A landscape with many valleys, sampled at points; each row gives a point and its height.
A ball rolls from a point to the lowest of its 2 nearest points, and stops where none of them is lower. Distance is the straight distance between rows; heights are no part of it.
gopo h=626: [ 78 109 129 120 121 138 110 148 159  88 135 117 122  99 127 137 115 144
  92 150 112]
dimut h=706: [122 146 108 122 117 129  89 113 154  99 178 130 163 152 163 111 111  91
  83 145 104]
sufuf h=410: [152 120 118 190 166 133 142 123 131 124 117 155 112 136 163 116 112  69
 103 202  95]
sapa h=595: [179 164 152 115 166  85 130 126  98 209 103 126  87 139 135 107 102 117
 148  95 125]
dif h=686: [152 149 120 133  85 153 154 179 175  77 198 136 190 125 158 161 130 121
 119  97 130]
nek h=596: [ 83  78 117 125 177  97 117  91 135 136  84 138 107 138 113  65  71 137
 135 191 136]
ragaf h=647: [145 129 106 146 137 124  73 130 143 127 149 134 136 135 161  97  98 103
  99 160 120]
davo h=493: [173 154 172 101 114 125 130  99  86 180  63  88  85 148  95 122 143 106
 173  84 143]
dozup h=694: [137 142 140 139  99 140 146 166 131 129 116 108 131  89 112 175 164 131
 124  93 133]
lumo h=714: [ 79 113  96 114 137 125  93 125 114 115 129 159 140 123 129 128 124 145
 119 181 111]
tik h=299: [170 153 121 168 146 145 124 148 125 126 144 139 124 147 160 133 126  57
  99 163  95]
Gifip h=708: [ 96 122 108  98  76 142  83 108 147  91 125 131 155 144 124 121 123 165
  99 168 130]
geso h=462: [ 27 120 140 158 175  91 195  98 101 121 125 153  81 139  70 106 111 145
 156 112 143]
Roz h=657: [ 79 125 109 110 103 121  92 104 132 115 159 127 140 100 134 119 115 182
 119 117 137]
Rukov h=411: [226 188 147 114 103 148 167 136 126  92 143 111 140 163 147 151 164  51
 140 104 113]
deken h=397: [136 161 176 137 153 117 133 119  95 176 120 115  84 124 101 128 136 132
 154  66 130]
Puzak h=755: [231 153 157 141 125 131 127 155 115 159  81 124 108 134 143 129 141  39
 148 154 124]
lobuk h=607: [ 80  89 132 134 163 111 155 138 117 143 109 126 105  96  89 157 153 160
 149 115 119]
Buvip h=523: [167 149 133 106 121 136 118 159 120 142 165 114 115 110 131 149 181 102
 133 106 129]
Lisor h=174: [179 176 135 156 133 137 152 161 114 107 172 158 130 174 170 155 137  64
 123 147  96]
dison h=345: [ 92  77 118 148 178 138 121  91 125 126 128 136 123 103 112  95 125 136
 132 184 104]
vave h=330: [ 65  75 106  94 150 142 151  51 120  94  77 129 141 131  75  77 103 166
 166 187 146]
mela h=554: [ 43 103 147 136 169  94 149 113 117 134 130 133  82 120  78 121 127 173
 141 112 133]
Vor h=673: [ 83 113  99  99  94 145 110 114 138  85 130 154 152 124 138 157 137 149
 101 188 122]
Kelo h=270: [ 46 123 143 143 176  77 135  78 112 152 111 148  81 167  92  73  89 161
 121 148 149]
nodo h=877: [131 126 127 133 126 132  83 134 135 118 173 136 163 145 153 118 104 153
 127 112 101]
bezi h=769: [119 117  93  98  60 149  96 115 168  75 151 134 204 147 155 134 119 163
 103 116 144]
sopi h=544: [133 147 133 136 124 144 160 179 140  87 136 111 113 105 133 182 147  90
  96 146 104]
Bup h=616: [100 137 110 112  98 149 106 137 155 120 176 139 161 100 141 138 126 163
 104  77 145]
duf h=325: [ 85  99 102 102 133 134 115  66 125 101  74 127 139 144  95  83  92 158
 131 207 138]
Furez h=553: [151 148 119 136 122 147 110 167 134 122 173 136 133 120 148 160 159  98
 109 114 112]
Ril h=543: [206 150 167 113 137 102 135  95  95 209  85 106  87 151 133  92 126 103
 171  85 145]
Gol h=612: [ 72  91 144 135 174 104 117 133 126 138 129 118  87 125  92  97 115 139
 136 133 132]
disim h=723: [190 141 139  87  86 150 149 157 130 131 129 100 168 121 114 171 166 131
 152  33 162]
Voro h=285: [164 164 128 144 102 136 164 179 140  84 189 145 154 184 162 166 145  77
 133 122 111]
nuto h=758: [203 158 147 129 140 116 114 172 103 159 115 122 125 128 152 136 126  83
 144 136 112]
Gizo h=677: [107 116 124 142  87 147 149 176 148 126 115 134 134  69 143 186 140 169
 108  89 139]
roril h=703: [ 78 142 135 126 139 119 111 128 128 149 155 123 127 109 125 121 109 158
 131  97 123]
Kotib h=727: [203 123 146 171 149 133 134 153 109 143  93 121  89 131 129 126 142  56
 134 180 111]
fugin h=747: [102 164  99 129  91 140 114 118 166  82 178 150 152 152 162 139 130  96
  80 164 123]
vekig h=304: [ 53  99 129 146 206  85 186 116  90 149 110 143  98 145  79  84 120 133
 168 143 151]
dufed h=298: [213 155 126  90 106 153 157 158 135  95 170 121 192 145 138 160 170  82
 159  71 137]
Zisu h=774: [ 83 156 100 142  80 144 159 137 178  70 170 154 150 137 162 167 148 106
  88 153 139]
lodag h=513: [161 170 143 142 113 150 151 160 116 102 137 127 102 117 135 167 160  59
 115 147  94]
bafu h=846: [182 135 136 132 144 131 100 154 141 125 178 134 172 158 164 108 114 120
 129 105  95]
Zevif h=585: [131 129 104 125 103 135 117 146 140 115 181 118 174 106 143 162 147 128
 103 100 119]
gegoz h=862: [138 138 133 130 120 112 125 161 120 122 149 104 159 127 135 151 121 175
 135  66 121]
tuv h=641: [115 115  91 119  75 144 136 167 176 100 161 145 186  98 157 150 121 170
 104  78 156]
Lutak h=650: [ 82 100 115  69  76 164 110  63 149  99  71 125 140 132  95 133 128 179
 102 172 155]
sev h=738: [162 149 157 110 102 131 147 140 113 162 123  88 133 113 104 156 164 151
 167  31 158]
penaz h=841: [161 151 143 112 136 115 124 159 136 134 164 117 189 140 128 123 125 146
 148  42 131]
mazus h=818: [200 144 151 123 147 134 120 162 127 133 162 115 167 149 140 134 134 116
 157  72 110]
Sep h=617: [ 76 125 123  75  73 156 115  60 140 120  74 119 128 141  83 110 102 207
 111 139 177]
lufu h=352: [213 161 145 123 101 152 180 171 132  83 178 126 168 162 154 171 166  75
 143 102 130]
pebu h=653: [197 129 160 150 157 101 127 147 115 182  89  97  76 127 136  90 136 103
 140 132 124]
vibi h=692: [205  98 142 171 165 113 126 155 117 195  85 132  75 110 149 108 114  75
 131 163 128]
muke h=321: [101 144 147 137 175 113 130 112 109 175 121 124  98 113 119 126 118 128
 137  86 110]
figev h=464: [ 67  77 114 151 201  90 151 119 112 161  97 145  91 141 101  62  88 123
 160 162 140]
Sonir h=707: [ 63  90  89 134 102 132 136 119 138 119 108 127 128 101 116 162 111 203
 105 120 142]
Tokip h=186: [141 125 139 154 201 103 140 116  97 185  97 131  74 116 108 105 115 115
 154 121 122]
feman h=445: [162 139 166 109 155 122 140 119  96 171 101 107  76 121 105 133 166 114
 165  97 115]
Maton h=560: [123 119 114 144 133 115  71  91 132 144 132 132 129 146 146  69  81 149
 113 159 133]
kikir h=794: [110 152 119 162  80 135 147 162 155 100 166 139 157 124 164 179 165 102
 101 149 132]
Noka h=136: [ 58  63 110 129 180 138 136  68 119 113 108 131 125 114  88  78 106 167
 168 176 126]
nilob h=679: [138 128 131 144 167 108 123 147 103 146 112 109 102 113 113 145 157 111
 133 148 118]
kuz h=224: [233 158 149  83  99 150 148 124 122 121 136  92 165 133 126 132 186  87
 162  68 136]
Sope h=465: [205 192 168 126 102 165 160 139 120 112 123 105 114 143 146 152 163  40
 136 146 106]
Deza h=432: [ 80 106 143 155 192  94 174 136  90 170 105 129  94 127  76 112 147 123
 169 118 140]
dib h=656: [ 88 102 124 141  95 150 149 156 169  84 133 138 135  85 131 178 127 144
  94 130 121]
bug h=710: [183 144 125 124  73 167 149 169 133 119 129 103 138  97 131 190 172 111
 130  65 156]
Dubip h=480: [ 55 109  99 129 138 109 105  97 113 121  97 114 130 136  93  99  94 172
 131 163 134]
Fitof h=645: [107 103 119 151 148 132 127 139 116 127 129 124 123  96 122 159 156 134
 130 139 105]
Ladup h=567: [ 48 115 130  98 114 125 106  68 131 121  98 117 112 157  75  96 104 192
 125 145 153]
gemuf h=716: [159 126 119 144 160 104 107 152 102 154 117 132 121 121 147 124 123 109
 133 163 109]
fulus h=790: [222 163 161 114 141 124 121 147 108 148 109  94 142 137 139 119 133 109
 152  89 110]
duk h=663: [134 124 100 130  49 157 137 166 179  70 174 158 183 117 182 165 125 145
  99 115 157]
Tiko h=467: [120  79 122 172 174 133 116 113 136 126 106 154 120 125 140 104 111 100
 115 209  90]
dipo h=485: [176 144 147  92 132 131 125 121 106 167 118  92 114 113 118 140 183  99
 136  80 124]
lod h=743: [109 117 122  78  44 155 100 101 165  85 138 145 180 135 135 141 111 186
 108 139 165]
dilug h=728: [ 90  83  90 132  83 131 142 126 159 131  99 165 122  90 153 177 130 202
  97 103 156]
Rom h=583: [120 132 126 132 127 139 122 152 149  82 143 136 120 125 144 150 118 100
 100 167  97]
Dafi h=457: [ 66 125 141 118 134  86  97  61 118 152 108 144  96 163 117  49  76 177
 129 158 151]
Bag h=329: [136 130 123 166 176  89 125 101  98 199 118 146  81 119 137  82  84 142
 140 123 133]
mes h=581: [ 99 120 121 100 137  99  78  68 121 139 100 129 130 154 136  58 103 171
 117 177 133]
Vapa h=449: [115 114 120 157 149 103  90 101 107 181 138 149  98 136 136  58  79 147
 136 137 137]
rupu h=678: [ 65  80  90 104  88 162 120  87 150  99  89 147 131 113 101 153 121 192
  99 161 148]

For each start below, name the point where the ball stops.
Sonir | duf
fugin | Tokip
gemuf | vekig

Call two points neighbours if one is among the 2 nearest of the other. Go from one point of each pair to the other, from neighbour to neighbour, staying as low as possible. Name the highest point that can't be avoided.
kuz, Lisor | lufu
Noka, Lisor | Tiko
vekig, Kelo | figev
Noka, duf | vave
